A landscape with many valleys, sampled at points; each row gives a point and its height.
From any point a ball rolls to the lowest of the 2 points nearest to it. It stops when none of these is lower. Distance is the straight distance between rows; heights are no part of it.
Q969 h=4.89: [-31   2  -7  15  29 -24 -18 -71  -6 -26  25  -6  52  47 -24  21 -51  48
  34  60 -32  44  31  11 -31 -25 -52 -13  34 -34 -17  -7   5  -5  -4  55
  27 -39  40 -22 -18 -35  25 -20 -14  -9  20 -17  34  -4   4  19  42]
Q629 h=1.18: [ 15 -15  24  59 -54   6 -12  57   1  -7 -86 -19  24 -21 -15 -39  39   0
 -13 -77  18 -17 -11  49   8 -52  47  24  25 -46   5 -24 -56 -26   6 -70
 -40  32  12  46 -10 -39 -23  10 -11  21 -80  -2 -97  -6 -26  16 -18]
Q400 h=1.73: [ 41  -9   6 -51 -44  -8 -25 -13  31 -29 -27 -29  12   6 -20   0   3  -9
  -6 -59  34  -2 -21  30   4   9  26   5 -25  12  28 -38 -26 -18   8 -45
 -77  -2  -8 -45   1 -25  -4  10 -32 -15 -38 -43 -71 -13 -32  31 -72]
Q600 h=5.89: [ 11   6   2 -24 -16 -26  -7 -37   0  36   8  37  54  41 -45 102 -35   0
 -18 -23 -26  83  18   5 -45 -15  20   5 -69 -56   1 -14  10 -16 -17  43
  19 -44 -49  16   4  10  78  46  13  -5 -58  59 -42 -50 -13 -25   8]
Q435 h=2.98: [ 23 -12  19 -67 -18  19 -35 -44  32 -17  19   0   7  29 -14 -18 -29  20
  18 -23  30  35  20   1 -33   7 -19  31 -44 -12  15  -1   7 -13 -25  25
 -10  23   2 -30   3  12  42  11 -42  13  -1  41 -70  24 -11 -27 -17]
Q280 h=4.78: [  9   6 -26 -34   8  -7 -25 -14  -9 -43 -63 -19 -22  31  -4   5   2  28
  37  47  30  -7  16 -32 -11  -7   1   7  59  18 -31 -32 -52  -2 -18 -24
   1  -8  27 -73 -30 -88  -8 -25 -28 -11  11 -55  58   2 -14  51 -30]
Q387 h=2.41: [-15 -14 -13 -20  18 -37  -8 -64 -23 -24  71  10  40  19 -35  42 -41  18
  -2  50 -23  20  15 -16  16  20 -63 -34 -17  -6  17  40   3  22  11  55
 -12 -76  26 -42  25 -11  28   1 -22 -62  48 -50  36 -19  37  47   0]
Q886 h=2.33: [-14   7  21  77  18   7 -13  45  -1 -24 -26 -24  19 -23   6 -99   1  37
   3 -33  13 -11  -1  58  -8 -27  23   9  45 -29 -20  21  22 -20  -3  -5
 -11  42  46  49 -23 -17 -44 -27 -25  47 -14  27 -43  50  -3 -20  15]
Q109 h=1.96: [   0   -5   19   55  -17   26  -17   17   16  -32  -37  -33   30  -27
   -8 -102   13   31   17  -65   17   -9    3   81   -4  -32   31   11
   21  -48   -7   11    6   -2   17   -2  -30   38   40   53  -16  -28
  -41  -10  -20   42  -32   31  -87   41  -16  -20  -12]
Q644 h=4.57: [-11  -9  -8  39 -37 -21  24   8  -5  22  -6  -6  10 -44 -17  11  16 -10
 -20 -36 -49  16   6  69   7 -24  37 -14  -2 -35  23  16  10   5  25 -18
 -36  -2   9  48 -10  21 -10  14  27   7 -34  -9 -30 -12  -6 -25  29]
Q651 h=2.65: [ 40   8 -21 -24 -38   3 -19  34  -5 -38 -81 -36 -11  -5   2 -23  12  11
   7 -23  57 -31 -31   5  19  -5   9  26  34  13   4 -44 -35  -7  10 -69
 -44  15  24 -38  -5 -65 -33 -27 -33  -6 -13 -61 -14  -3 -31  50 -57]
Q288 h=2.44: [-13  20 -10  28  54  14  25  16 -13  27  22  27 -26 -13  55   3  12 -16
  -8  49  -3  -2 -13 -44  27  31 -30  -6  -4  17 -14  14  34  28  21  22
  59  10 -17  -2  -6  31 -11 -20  21   3  44   4  64  17  16 -29  24]
Q465 h=4.00: [ -5  20 -18   2  25  -3  11  -9 -25  24  12   5 -63 -62  11  -5  22 -12
  -8   9  20 -52 -11 -11  49  29 -17 -39   4  36   1  15   2  21  23 -35
  -9  -4   0 -23  23   2 -33 -13  10  -1  26 -45  29 -17  -2  28 -23]
Q55 h=1.93: [-11  -8 -10  48  -3  -5  23  17 -18 -12   2 -12 -22 -88  13 -44   4  -3
 -14 -10 -16 -38  -9  65  50   2 -16 -25   4   6  41  56   8  32  44 -18
 -59  -9  36  16   4  31 -44 -10   9   7   0 -49  -6 -13   3 -10  12]
Q857 h=4.56: [-25  19 -10  36  -7  17  27  24 -12  35  24   5 -26 -11   6  42   9 -36
 -11   6 -40   2   0  -2  -1   8  13  -4 -10   8   2  -4  30   9  24   9
  31  -1 -24  36   3  24  11  -8  38   5   1  11  25 -11  -3 -39  38]
Q851 h=3.26: [ -5  23  -4   9  16  23  46  18   4  46  33  26 -75 -35  10   4  21 -47
  -3  12  20 -66 -29 -27  30  55  -5 -19 -21  38   4   7  19  36  16   3
  31  15 -31  14  47  41 -55  21  37  22  41  -7  60  -5  14  -5 -19]
Q771 h=1.59: [ 30 -10  26 -74 -29  24 -29   3  38 -34 -74 -17  15  56  -7   6  13  41
  34  -1  46  20   8 -47 -46 -16  32  56  15  36 -29 -55 -62 -40 -31   2
  18  25 -20 -28 -46 -55  36  -8 -18 -11 -21  38 -32  19 -29  30 -38]
Q611 h=1.00: [  39  -12   35 -102  -31   10  -28  -32   27  -43  -46   -5   10   76
  -27   62    6   30   37  -20   76   34   10  -59  -60   -1   21   52
  -35   38  -23  -65  -58  -47  -31   13   13   11  -42  -62  -17  -44
   61    7  -13  -10  -25   35  -32    4  -31   31  -59]
Q968 h=1.44: [ -5   5 -12  24  -6 -35  -9 -35 -39  37  42   6   6 -24 -30  75  17   4
 -25  17 -62  10  -7  -7  30  26 -36 -46 -14  -1   9  23  15  32  34   7
   3 -83   6  24  42   7  -8 -11  30 -46  24 -64  51 -49  44  41  12]
Q478 h=1.20: [ 45 -35  31 -31 -51  -2 -37  -2  25 -15 -62 -34  20  -6 -38  -7  16  -9
  -7 -94  14  14   9  56  14 -22  23  12 -27 -20  32 -13 -36 -11   6 -47
 -80 -12  -9   3   4 -11  -1  35 -24   3 -65 -20 -97  -8 -31  20 -59]
Q924 h=5.64: [ 13  12   2 -25  13  25  25  11   5  44  30  41 -16  16  25   4  -7 -48
   3  13  15   2 -44 -89 -25  20 -14  21 -39  25 -24 -38  30  17  -6  15
  74   8 -69   0  -4  48  39  19  22  10  33  43  51  17  10 -24  35]
Q661 h=3.48: [-38 -40   9  58 -24 -55 -33 -45  -4   1  16   8  80   2 -65   7 -30  34
  -1 -11 -63  53   5  86 -14 -56  46 -19  33 -73   6  43  14 -11 -11  25
 -30 -49  46   8 -14  -2   4  13 -11   6 -36 -15 -25  -7  -3  -4  -4]
Q950 h=1.43: [-16 -20  -6  30 -25 -23   4  -9 -31   9  28  -1 -16 -75 -11   1  11 -16
 -15 -11 -41 -35  -6  45  50  18  -5 -39   2  -2  44  48  -4  32  41 -25
 -54 -46  31  26  18  30 -46   2   1 -26  -8 -67  16 -33  13  13  -1]
Q83 h=4.01: [ 17 -16  29 -59  16  25 -12 -36  28  -5  58   3 -14  -7   7 -56 -39 -23
  12 -31  60  -9  -5 -36   8  49 -44  27 -49  26  19  21  51   2  -1  22
  -8  41 -25 -32  35  61  32  44 -53  27  39  36 -56  65  23 -28 -22]
Q979 h=4.87: [-33  30  -7  64  22  19  13  39 -60  35  16  14 -23   1  39  40  14   5
  -8  13 -52   4   8 -11   7  -2   1 -23  39  -7  -6   8  27  15   5 -10
  53   3 -15  56 -10  -8  -4 -15  62  -8   9   4  52 -16  11 -33  57]
Q157 h=4.21: [-11   6   2  35 -22  13  32  21   5  30  16   4   0 -37  -8  -2  -2 -26
 -23 -31 -25   0  11  35  -2  -3  22 -10 -24 -11  20   9  29   1  16   5
   6  13 -10  52 -12  48  -2  18  30  36 -12  38 -24   1 -13 -62  46]
Q45 h=4.85: [  8 -33  15 -39  -5   6  15  -6  30 -14  48 -28 -15 -33 -10 -48  -9 -36
 -16 -34  41 -43   1  31  49  43 -33 -37 -24  33  63  27  30   2  21  -9
 -78   1  22   3  39  26 -10  39 -33   7   9 -21 -56  29  23  -6 -41]
Q935 h=2.50: [ 29  -1  35 -51 -23  27 -27  -8  30 -25 -29 -14   2  12  -6  -2  11  20
  27 -39  32  29  18   8 -27 -10  17  27 -39  -5   8 -14 -20 -32 -14  18
 -11  34 -20  -1  -9   5  35  16 -16  17 -32  59 -82  10 -29 -11 -26]
Q371 h=5.17: [-15   3 -22  14  -6  -4   0  18   3 -29 -32  -3  -3  -1  -3 -16  13  24
  -2  -9  -6   4   6  21 -15 -29  29  15  31 -21  -6  -5 -15 -14   0 -15
   8  11  17   4 -19 -38   1 -27   4  12 -11  -1 -17   9 -17  -3  19]
Q787 h=5.22: [-29   0 -17  64  15  12  30   7 -25  23  27   6 -24 -60  21  -1  15 -11
  -6   4 -42  -8   6  40  39  16 -10 -39  -7  18  34  54  31  36  37  13
   3 -16  13  50   9  41 -25  -4  33   9  16 -24  24 -12  15 -43  50]
Q834 h=4.86: [-15   4 -23  61 -31  -7  11  45 -21   3 -47  -8  -3 -39  -6   0  17   0
 -21 -28 -34  -6   2  31   3 -34  41  -1  37 -29  12  -1 -13  -6  11 -54
 -22  11  11  32 -19 -11 -16   0   6   6 -42 -18 -20 -11  -7  -6  25]
Q472 h=6.06: [-27 -14  -5 -21   8 -27  19 -40 -20  39  97  12  13   7 -47  56 -24 -38
 -38   8 -23 -12  -3 -23  22  44 -32 -40 -48   0  44  43  37  20  30  30
 -18 -66  -6  14  48  40  31  26  -2 -44  19 -23   6 -34  57  32 -21]
Q448 h=2.08: [ 35  -2  35 -66 -40  28 -45   6  25 -33 -61 -25  -1  20 -11  22  16  20
  22 -40  47  23   9  -5 -38 -26  38  46 -10   7 -14 -53 -63 -47 -20   3
  -1  26 -27  -8 -11 -34  29  10 -14   5 -38  43 -76  17 -38   6 -49]
Q339 h=2.81: [ 15  -1 -11   8   3  32  19  65  23 -14 -24 -17 -33 -48  28 -71  11  -1
 -20 -25  19 -20   1  19  21  -4  27   7   6  13   1   4  13   7  12 -15
 -18  37  17  32  -2  18 -40 -13   3  16   2  16 -27  26 -12 -13  18]
Q212 h=1.95: [ 44  26 -17 -28 -21   9  -4  62 -15   1 -77   2 -66 -10  21  -8  42  -2
 -17   3  41 -33 -10 -47  18   5  32  -1  55  23 -14 -41 -49 -12 -18 -79
  -4  16 -14 -23 -11 -32 -23 -26   6 -19 -24 -16  28 -17 -14  45 -25]
Q846 h=3.03: [ 20   5  16   3  58  -8 -12   6   3 -24 -10  19  12  74  89 -28 -13  22
  29  80 -18   7   7 -76 -31 -27 -30  16  47  -3 -57 -25   4 -23 -67  11
  89  38  -2 -19 -26 -28  16 -22  -1  -8  29  51  82  22  24   3  27]
Q588 h=5.31: [-31 -15 -14  26  41 -30 -22 -67 -17 -40  20  -4  32   6 -10  20 -29  51
  27  62 -42  18  26  27  12 -17 -51 -25  34 -25   3  47 -11  18   4  44
  -3 -38  47 -18   3 -30  -6 -30 -16 -23  35 -54  41  -6  17  23  22]
Q576 h=6.03: [-19 -21 -12  -6  -2 -28   8 -49  -4 -24  43   9   5 -10  -8   0 -18   7
 -10  26 -17  11  15  23  30  -2 -32 -26  -1  -5  27  48   2  12  15  27
 -33 -24  24 -29  18   9  -2 -15  -5 -29  18 -40  -1 -12  17   0   3]
Q396 h=1.92: [  1 -10 -14  -2  22 -29 -10 -46 -40   7  70   5  17 -15 -17  53  -5  19
 -15  48 -30   8   8 -18  26  28 -69 -45 -17  -3  17  36   3  42  21  29
  10 -66   3 -24  43   5   4 -11  15 -51  41 -54  51 -33  55  40   2]
Q139 h=5.72: [-10   1  -8 -36  -3 -16  36 -39 -12  46  96   4 -27  -4 -41  81  -1 -58
 -21   5  -9 -57 -11 -18  13  58 -49 -47 -40  28  40  28  14  25  17   1
 -11 -36 -37   5  70  22   4  41   6 -24  22 -31  20 -43  26  37 -31]
Q479 h=4.22: [ 34   8  11 -28 -20  28  29  89  18  27 -55  22 -27  37  49  14  34  -9
 -27   4   3 -28 -13 -69 -29  -5  45  12   6  17 -18 -43 -32  -8 -35 -22
  42  56 -58  26 -27   1   6  -7  40 -10 -34  62  19  -5   2  -3   4]
Q613 h=4.32: [ -1  18 -21  44  15 -13   4  21 -38  23 -21   2 -74 -86   0 -14  37  -8
 -12  -5 -10 -66 -10  13  61  38   5 -18  28  28   7  24 -16  19  33 -60
 -23 -17  13 -12  12  12 -70 -25   7   0   8 -78  42 -26   5  24  -9]
Q672 h=4.90: [-28   5 -21  67  41 -15   2   2 -48  -6   2   5 -19 -65  14   2  32   8
 -23  12 -51 -16   8  37  58  25 -26 -36  18   4  19  57  10  40  32   0
  -4 -27  21  25   6   4 -43 -32  21   4  23 -53  51 -26  20 -15  27]
Q618 h=3.96: [ -4   6 -13 -49  25   6 -12 -40  15 -29   9  13  18  57  14  -8 -35  25
  48  71  32  26   8 -50 -24   2 -52  27   8  20 -35 -30 -20  -5 -22  31
  49   2   7 -61  -5 -31  37 -15 -34 -19  36   4  42  16 -13  22  10]
Q174 h=3.01: [-27 -26   9  39 -18 -42 -45 -55   9  -8 -31  -3  78  27 -62  -2 -18  59
  11  -1 -37  46   4  59 -35 -50  35   0  44 -58 -12   8 -18 -22  -9  11
 -32 -25  45  -7 -32 -34  16   1 -28   8 -52 -14 -24   6 -19   9 -17]
Q16 h=5.16: [-42  41  -6  69   5   8   9  19 -59  45  46 -10  23  32  24  61  12  -1
   3   0 -69  27  -1  -2 -13  -6   2 -20  16 -25 -10  -2  52  -6   1  13
  65 -29 -24  57 -12  12  28   7  61  -2  -3  33  40 -16  17 -53  81]
Q893 h=2.03: [ -7 -27   9 -33 -23 -15 -42 -61  13 -32 -49 -29  73  59 -52  28  -8  53
  30  -1  -2  39   9  19 -62 -30  17  19  16 -28 -30 -21 -57 -19 -10   9
 -40 -17  24 -35 -39 -67  34  14 -41 -11 -34 -14 -28   0 -35  23 -43]
Q898 h=4.45: [ 26 -12  28 -56   3  23  -9 -12  40 -17  42 -17 -17 -12 -10 -60 -18 -21
  -6 -38  52 -19  11  12  25  41 -30   2 -30  26  43  18  38   6   3  15
 -47  31  -1 -22  29  32   4  33 -38  13  17  14 -71  46  16 -26 -34]
Q313 h=3.44: [  6  11  -2 -29  63  -7 -13 -10   7 -17 -13  27  -9  58  60 -24 -19   7
  36  89  15  13   0 -80 -19 -17 -52  23  17  12 -58 -21   3  -1 -30  24
  84   4  -6 -40 -22 -15  14 -17 -12 -21  46  23  72  21  12  17  24]
Q740 h=5.38: [-29  21  -4  45 -17  -3  18  11 -36  54  31   8  21  36  12  82   7 -19
   6 -29 -57  43  -5 -10 -30 -22  19  -7 -16 -35 -16 -14  33 -21  -9  20
  70 -31 -38  56  -8   7  55  14  51   1 -31  62   9 -20  16 -58  68]
Q928 h=3.22: [  4   3   2  -5  -4  17   2  11  30 -28  -5 -19  -1 -27   4 -59   3  13
   2 -16  25  -8   9  41  10  -8  -4  15 -12  -2  12  13  14   2  11  10
 -34  25  15   6   2   1 -29 -10  -7  28   9  19 -60  27 -12 -26  10]
Q612 h=5.63: [-14  13   0  17 -14 -16  -4 -13  -2  42  15  27  46  18  -9  73  -8 -16
   0 -36 -39  62   6  11 -50 -21  36  10 -58 -40 -12 -15  25 -17 -15  40
  48 -24 -28  36  -9  17  69  28  28  14 -35  75 -30 -25   5 -68  35]
Q363 h=5.33: [  1  38   2 -24  -5  10  45  -3   1  62  61  43 -40   3  -7  42   8 -59
   4  11  15 -33 -43 -60  -1  41 -15   7 -51  23  -4 -25  33   6   1  27
  59   5 -68  14  44  60   4  26  36   9  40  23  52  -8  -1   0  13]
Q678 h=4.44: [-13   5  -7 -39  24  -8 -26 -75  16 -23  10  -7  53  71 -11  18 -48  40
  50  67  -4  50  43 -26 -48 -25 -46   9  11  -7 -31 -39 -16  -9 -17  48
  36 -19  27 -53 -29 -40  59 -17 -40  -6  15   2  30  10  -8  24  24]
Q37 h=5.70: [-27  -7  -9  23  68  -5 -12 -40 -18 -33  21  16  13   7  18 -10 -19  38
  34  71 -14  10  13   4  11   1 -58 -15  17   1  -9  31   1  11  -3  45
  33   0  30 -43  -2 -14  -4 -25 -17   1  63 -27  48   8   6   3  28]
Q196 h=2.37: [ 22  -9 -10  44 -16  34  37  46   7  -1  -2 -25 -27 -77   1 -71  10 -23
 -23 -43  -2 -37  -5  53  40   8  11 -17  -4   8  34  25  23  27  33 -23
 -52   6  26  39  11  39 -53   3   4  32  -2 -18 -28   9   3 -24  13]
Q911 h=5.29: [  5 -26   3 -30 -11 -10  -6 -17  19 -47  24 -37  -1 -20 -10 -54 -24  -4
  -6 -20  23 -29  -6  59  32   6 -33 -14  -3   8  53  24  23  22  13  -4
 -78  -9  35 -29  20 -12 -24  -1 -42   0  12 -47 -49  22   4  -3 -45]
Q423 h=4.49: [  9  13  15 -18 -38  27  32  72   6  29 -46  15 -41   0   9  38  37 -28
 -14 -14  12 -12  -2 -36  -9 -11  52  12 -14  19  -4 -50 -38 -12 -15 -43
  22  10 -48  13  -2  -1   7   2  33   2 -34  28   4  -9 -11  22 -15]
Q710 h=2.54: [-12 -35   4   9 -24 -24 -58 -69  18  -8 -43 -23 107  44 -72  -6 -27  76
  32  -9 -16  51  15  53 -51 -37  22   1  31 -41 -29  -6 -33 -12  -5   8
 -65 -28  43 -22 -54 -49  26  11 -39   3 -47 -25 -49   8 -28  24 -70]
Q52 h=3.64: [  2  16 -25 -18 -12  17  33   6   1  53  12  -2 -80 -52 -10  12  35 -45
  -2  -3  25 -67 -15 -10  24  51   2 -29  -6  40  18  -7  -1  21  21 -36
  -9   9 -18  -3  47  22 -46  17  32  16  18 -36  34 -16  -6  30 -36]
Q809 h=0.48: [ 21   4  -6 -75 -32 -11  -5 -20  11 -23 -40  -5  19  77 -16  76  10   2
  15   3  56  45   6 -75 -60 -14  13  43 -21  16 -28 -63 -62 -44 -26   7
  34  -7 -39 -66 -13 -35  76   8   4 -29 -20  26  -5  -4 -27  45 -29]
Q27 h=0.89: [-21 -19 -19  10 -14 -35  -5 -27 -41  25  47  20   6 -51 -37  31   5 -14
 -24   8 -58 -14  -6  25  50  20  -9 -36  -9  -1  32  48  -5  39  29 -20
 -44 -73  26  11  40  19 -24   7  14 -49  12 -70  29 -49  28  48 -20]
Q257 h=2.34: [ 39  21 -20 -34 -16  12   9  55   1  -2 -74 -14 -61 -36  14 -45  37  -7
  -3 -36  65 -46 -36 -19  38  22  32   3  36  26   1 -46 -29  -1  13 -84
 -39  29   6 -19   8 -33 -45 -15 -11   6 -10 -48  -6 -10 -22  50 -63]
Q234 h=3.86: [ -1  11   8  34   5  36  35  51   4  28   7  -2 -12 -17  38 -23  11 -23
  -6 -17 -11   0  -3   3   0  -7  41  16  -7  11 -13   9  36  -7  -3   5
  39  31 -16  60 -24  41 -21  18  29  34  -5  52   1  25   2 -76  48]
Q631 h=6.39: [-20 -12   3 -11 -27 -33  16 -29 -21  28  67  19  34  -7 -55  68 -20 -39
 -19 -15 -64  17   4  18   4  13   6 -38 -40  -6  35  30  33  17  17  14
 -33 -77 -12  30  37  34  20  24  22 -54  -6 -16   3 -55  29  25  -1]
Q26 h=1.91: [  0   8  14  96  22   3 -20  71 -24 -36 -42 -30  24 -10  37 -76   5  44
 -22   4  -3 -15 -21  31  -8 -33  31  -9  78 -20 -28  25  13 -34 -22 -37
  -9  59  31  35 -32 -29 -62 -64   5  49 -30  29   7  39  -3 -10  15]
Q2 h=5.04: [  1  26  -9 -38 -32   8  44   3  14  51  52  20 -54  -4 -24  62  28 -76
  -8  -9  23 -40 -30 -34  -3  42   9  -6 -56  31  32 -28  18  11  -1  -6
  19  25 -60   7  55  50  -3  34  32  11   8  16  23 -18 -15  25  -8]
Q59 h=2.48: [-20   2  23  52  85  -8 -19  -5  -3 -11  10   8  31  46  80 -43 -28  33
  35  74 -15  17   8 -28 -27 -28 -40  12  43  -2 -59   0  13 -18 -45  22
  67  23  39 -15 -38 -12  -7 -33 -29  17  48  34  67  46  18 -10  18]
Q658 h=6.36: [  0   4  -9 -26  28  -1   4   4  18 -37 -13 -14 -13 -13  18 -48  -9  19
  14  38  44   2  -5   4  27  -1 -18  11  17  24  -1   5  -2   3   3  15
 -21  32  22 -35   7  -7 -30 -29 -33  -1  30 -26   8  16 -16  -6  -9]
Q822 h=2.01: [ 13  11  -1   9  34  24  29  44   2  24 -11  21 -59  -2  42 -21  15 -26
 -11  26  19 -30  -3 -39  19  33  -2   5  12  27 -28  -8  16   9  10  -5
  37  28 -16   7 -10  31 -34 -11  15  -3  25  14  44  13  17 -33  11]
Q673 h=6.18: [-15  -9  -3 -11 -18 -29   2 -28   6  30  38  34  45  13 -50  64 -33 -19
 -36 -25 -46  50  17  34 -12   0  26 -14 -51 -43  36  19  32  -3  -8  31
 -17 -53 -24  21   2  31  55  40  12  -3 -31  31 -38 -55  -4 -12   4]
Q621 h=3.52: [ 12   9  12  65   4  47  28  95  -9  26 -13 -22   5 -17  46 -43  25 -16
 -29 -36 -15 -28   7  15   2   2  68  -1  21   8 -10   3  22  -8 -20 -25
   8  57 -19  89 -25  15 -38  13  48  40 -24  44   7  18   8 -62  50]
Q751 h=6.70: [  5   0 -19 -45 -19  -3   9   1   4 -13 -10 -12 -37 -23   7 -13   3  -8
   2  -8  43 -10  -9  -1  14  19  -4  -1  -6  23  24 -16  -9  -7  19 -20
 -27  16  13 -43  27  -9 -16  -4 -13  -9   0 -32 -11  18 -21  18 -35]
Q869 h=3.47: [ 16 -22  21 -76   4  14 -34 -43  19 -23  39  17  -5  25 -10 -10 -50 -10
  11 -30  32  15   1 -39 -29  19 -30  37 -64  16   5  13  35  -3 -23  23
   8  22 -24 -57  24  32  66  28 -49   9  15  54 -54  42   6 -27 -20]
Q753 h=2.83: [-10  28  -9   6  62   8  26  -4 -14  39  27  29 -43 -28  24   7  15 -15
   3  40  11 -36 -25 -51  38  56 -42 -30  -7  35 -13  17  20  39  27  23
  61 -11 -42  -8  26  38 -31  -9  19  -3  61 -19  79  -7  31   6  -1]
Q941 h=4.61: [-20  17 -13  79  53  -1   5  35 -53  20 -36  -2 -49 -70  17 -13  37   2
 -46  17 -32 -50   1   8  54  17   1 -23  56  22  -4  35  -4  34  17 -45
   2 -18   4  20  -6   3 -60 -49  28  15  23 -64  43 -28  15   1  19]
Q862 h=4.41: [  7   7 -17 -42  27   1 -25 -12   4 -45 -39   3 -17  52  14   9 -10  28
  35  68  45  18  17 -61  -7  -1 -19  21  41  17 -36 -35 -37 -14 -24   4
  40  -8   4 -66 -14 -52  12 -37 -23 -27  37 -15  76   3 -16  36  -7]
Q23 h=4.79: [  0  28   6 -25 -38  29  44  39  19  54   9  23 -49  -7 -16  52  27 -57
  -8 -19  10 -16 -21 -30  -1  26  34  16 -43  12   8 -45  -3  -4  -5 -24
  24   5 -46  12  31  31   8  17  39  28 -15  25  26 -11 -22  14 -10]
Q342 h=1.98: [-15  -3  22  69  51  -7 -25  30  -8 -15  -9   2  27  45  65 -53 -21  45
  10  41 -19   5   9 -28 -19 -32  -1   7  58 -11 -50   5  14 -32 -42   7
  41  50  35   7 -42 -15 -19 -56 -12  15  16  44  58  40  16 -25  30]
Q541 h=6.04: [ -9   3 -12   2  58   6   0  -9  14 -29  -4  11  -2  15  38 -35 -22  20
  31  62  16   8   3 -18   8  -4 -25  12  26   6 -25   6   3   3 -12  23
  30  25  31 -24 -13 -17  -7 -33 -18  -6  54  -6  38  23  -9  -5  19]
Q480 h=6.48: [-21 -24   3  -4 -32 -19  12 -14  -4  40  61  25  43 -13 -63  39 -22 -48
 -40 -30 -72  32  24  59  14  -1  39 -24 -41 -32  44  33  21   7   3   6
 -51 -63  -7  49  20  46  25  55  17 -13 -35   4 -24 -60  14   5  -7]
Q677 h=1.03: [ -2  19 -16 -31 -30  -8  -5 -16  -5 -28 -55   0  26  69 -19  95  10   8
  12  19   3  50  17 -51 -60 -28  19  17  11 -10 -33 -47 -74 -38 -15  10
  29 -35 -23 -55 -24 -65  68   0  21 -34 -21 -10  15 -30 -16  57  -4]
Q856 h=3.71: [-23 -16   4  20 -10  -7 -16 -32  21 -16  29 -14  24 -12 -13 -42 -22  30
  -3   2 -11  10  15  52  -9 -12  -9  -4  -7 -20   2  29  27   0  -1  33
 -11  12  42  12   0  10  -2  13 -18  17   6  12 -45  24   3 -42  21]
Q957 h=6.20: [ 14  10   3 -26 -12   9   6 -31  -3  32  41  29  23  16  -8  39 -37 -37
   8 -25 -20  42   3 -15 -43   0 -20  19 -85  -8 -10  -1  54   4 -15  29
  39  -7 -48  13  14  56  89  44  -6  23  -7  78 -34  16  20 -70  41]
Q902 h=3.93: [-34 -32   3  68 -14 -45 -22 -38   3  -4  31  -6  41 -21 -25 -37 -12  37
  -2 -11 -46  30   1  74  -4 -36  23 -15  21 -58  11  43  21  -1   3  34
 -27 -15  53  20 -14   7 -11   2  -5   9 -18   5 -42  13   1 -30  25]
Q756 h=1.54: [ 16  19 -14 -19  18  15   1  61  -1   4 -34   9 -57  -4  36 -16  25  -7
 -24  27  22 -23  -8 -47  10   1  20  -1  39  16 -20 -26 -22  -1 -13 -27
  18  29 -10 -11 -17 -14 -22 -32  16 -15   5   5  51   1  -2  13   0]
Q165 h=3.49: [ 37  -4  20 -32  34  -8  -7  19  26 -12 -13  24   4  56  74 -59  -2  15
  17  30   4   1  -6 -78 -38 -29 -11  41  37   9 -65 -31   3 -18 -58  16
  65  50  -1 -12 -37  -2  10 -14  -4  -3  23  68  23  34  12 -20  24]
Q176 h=6.38: [-28 -21   8  -6  21 -29   3 -44 -13   6  95  13  15 -14 -21  13 -31 -23
 -34  22 -23  -1  11   8  36  19 -43 -34 -36  -6  50  64  19  20  27  36
 -24 -61  15  -1  27  41  17  11 -21 -45  16 -31   3 -16  51  -3  13]
Q407 h=3.16: [ 32   8   2  43  28  52  45  93  24  13 -20 -17 -33 -29  49 -71  17 -28
 -27 -29  16 -33   5  10  21  15  44   6  12  20  -7   4  28  18  11 -10
 -15  43   0  63 -19  33 -68  -7  24  31   3  25   0  21   9 -34  29]
Q808 h=5.66: [-14 -25 -10 -21  14 -19  -5 -46   2 -49  29 -25   3 -19 -15 -25 -29  18
   8  20  12 -18  -3  40  35   5 -49 -21   5  12  35  47   8  18  10  18
 -63 -14  35 -41  13  -9 -25 -13 -39  -9  27 -51  -1  12  10   3 -23]
Q236 h=0.74: [ 27  -8   7  16 -50   4 -18  25  11 -11 -72 -29  15 -19 -20 -24  22  -9
  -2 -80  23  -3 -15  51  30 -23  39  18  -4 -16  33 -34 -52  -7  27 -64
 -67   4   5  13  -2 -22 -22  25 -18   6 -63 -42 -85 -28 -38  30 -30]
Q912 h=5.45: [-29   5  -7  33  21  -7   2  14   2 -18   3  -1  -6  -6  34 -18   6  10
  -1  23  -5  13  11   9  -9 -24   2   6  24   2 -18   4  10  -7   2  13
  32  18  20  13 -13   1  -2 -25   9   8  14   1   1  16  -5 -22  38]
Q190 h=1.50: [-12   1   2 -40 -25 -14 -15 -43   4 -38 -70  -7  58  91 -45  66  -3  36
  23  15   3  52  24 -16 -70 -44  11  21   8  -9 -34 -50 -83 -31 -19  11
  -6 -27   1 -48 -39 -76  51   6   0 -27 -28 -12  -7 -11 -35  37 -27]
Q97 h=2.19: [ 33 -13   5 -44 -61  -9 -30   6  15 -40 -77 -43  18  18 -26   8  17  12
  15 -56  46 -10 -26  23 -12  -5  21  40  -2  16  12 -44 -61 -18  13 -50
 -65   5   8 -48 -23 -58 -10  10 -29 -19 -41 -60 -41 -15 -36  52 -62]
Q258 h=1.42: [  1   3   8  69  52   8 -14  48  -1 -36 -27 -19   3  18  56 -78   8  42
  -3  31   7 -18  -3  13  12 -27   2  14  68 -11 -39  25   7 -27 -31  -5
  -6  71  46  19 -35  -6 -58 -51  -6  29  26  29  35  31   4 -17  21]
Q374 h=5.35: [  1  17 -23 -56  -9   8  35 -26  11  46  76  20 -51  14 -38  83   6 -62
  -7  12  27 -59 -19 -47  -2  63 -43 -12 -50  32  28  -9  15  19   4  -8
  14  20 -62  -8  76  32   1  46  29  -7  32 -10  21 -37  -8  62 -22]
Q732 h=3.87: [ 27   2   5 -46   3  18   9  49  18  10 -27  22 -11  38  55 -20   4 -14
   3  27  15 -12  -4 -85 -26 -12   3  35  13  18 -29 -34 -19  -8 -36   2
  54  44 -33   0 -30   3  17  -2  13 -19   3  69  17  17  11 -14  10]
Q956 h=5.93: [ 18   8  10 -33   8  33  16 -18   4  35  34  39  -3   1  11   4 -24 -36
   3  -9  10  20  -9 -40 -25  20 -19  34 -74  17 -14 -14  39  12  -1  19
  37   7 -50   2  11  60  55  20   1  20  19  54  -2  16  12 -54  39]
Q217 h=1.56: [  12  -18   26   45  -43   -2  -21    8   18  -22  -52  -35   26  -29
  -24  -54   25   16    8  -71    4    7   -6   75    0  -46   40    9
    3  -59    2   -4  -26   -9    6  -20  -42   14   28   42   -3  -27
  -28   11  -18   34  -68   13 -104    6  -23   -7  -25]

For each start below, name the point where the ball stops.
Q924 => Q846
Q480 => Q339
Q576 => Q809
Q912 => Q339
Q957 => Q339
Q658 => Q618
Q139 => Q846
Q613 => Q756
Q751 => Q756
Q902 => Q809

Call two points neighbours if one is among the 2 nearest of the other. Go from one point of each pair to the other, from neighbour to neighbour, staying as low as possible. Name the highest point that can't be avoided.
Q339 and Q756 => Q787
Q27 and Q809 => Q902
Q756 and Q258 => Q651
Q258 and Q236 => Q886

For each start below, name every point that the ball comes to, in order.
Q176 => Q576 Q808 Q911 Q45 Q898 Q83 Q869 Q435 Q935 Q448 Q771 Q611 Q809
Q672 => Q941 Q613 Q465 Q52 Q851 Q753 Q288 Q822 Q756
Q956 => Q924 Q363 Q2 Q23 Q423 Q479 Q732 Q165 Q846
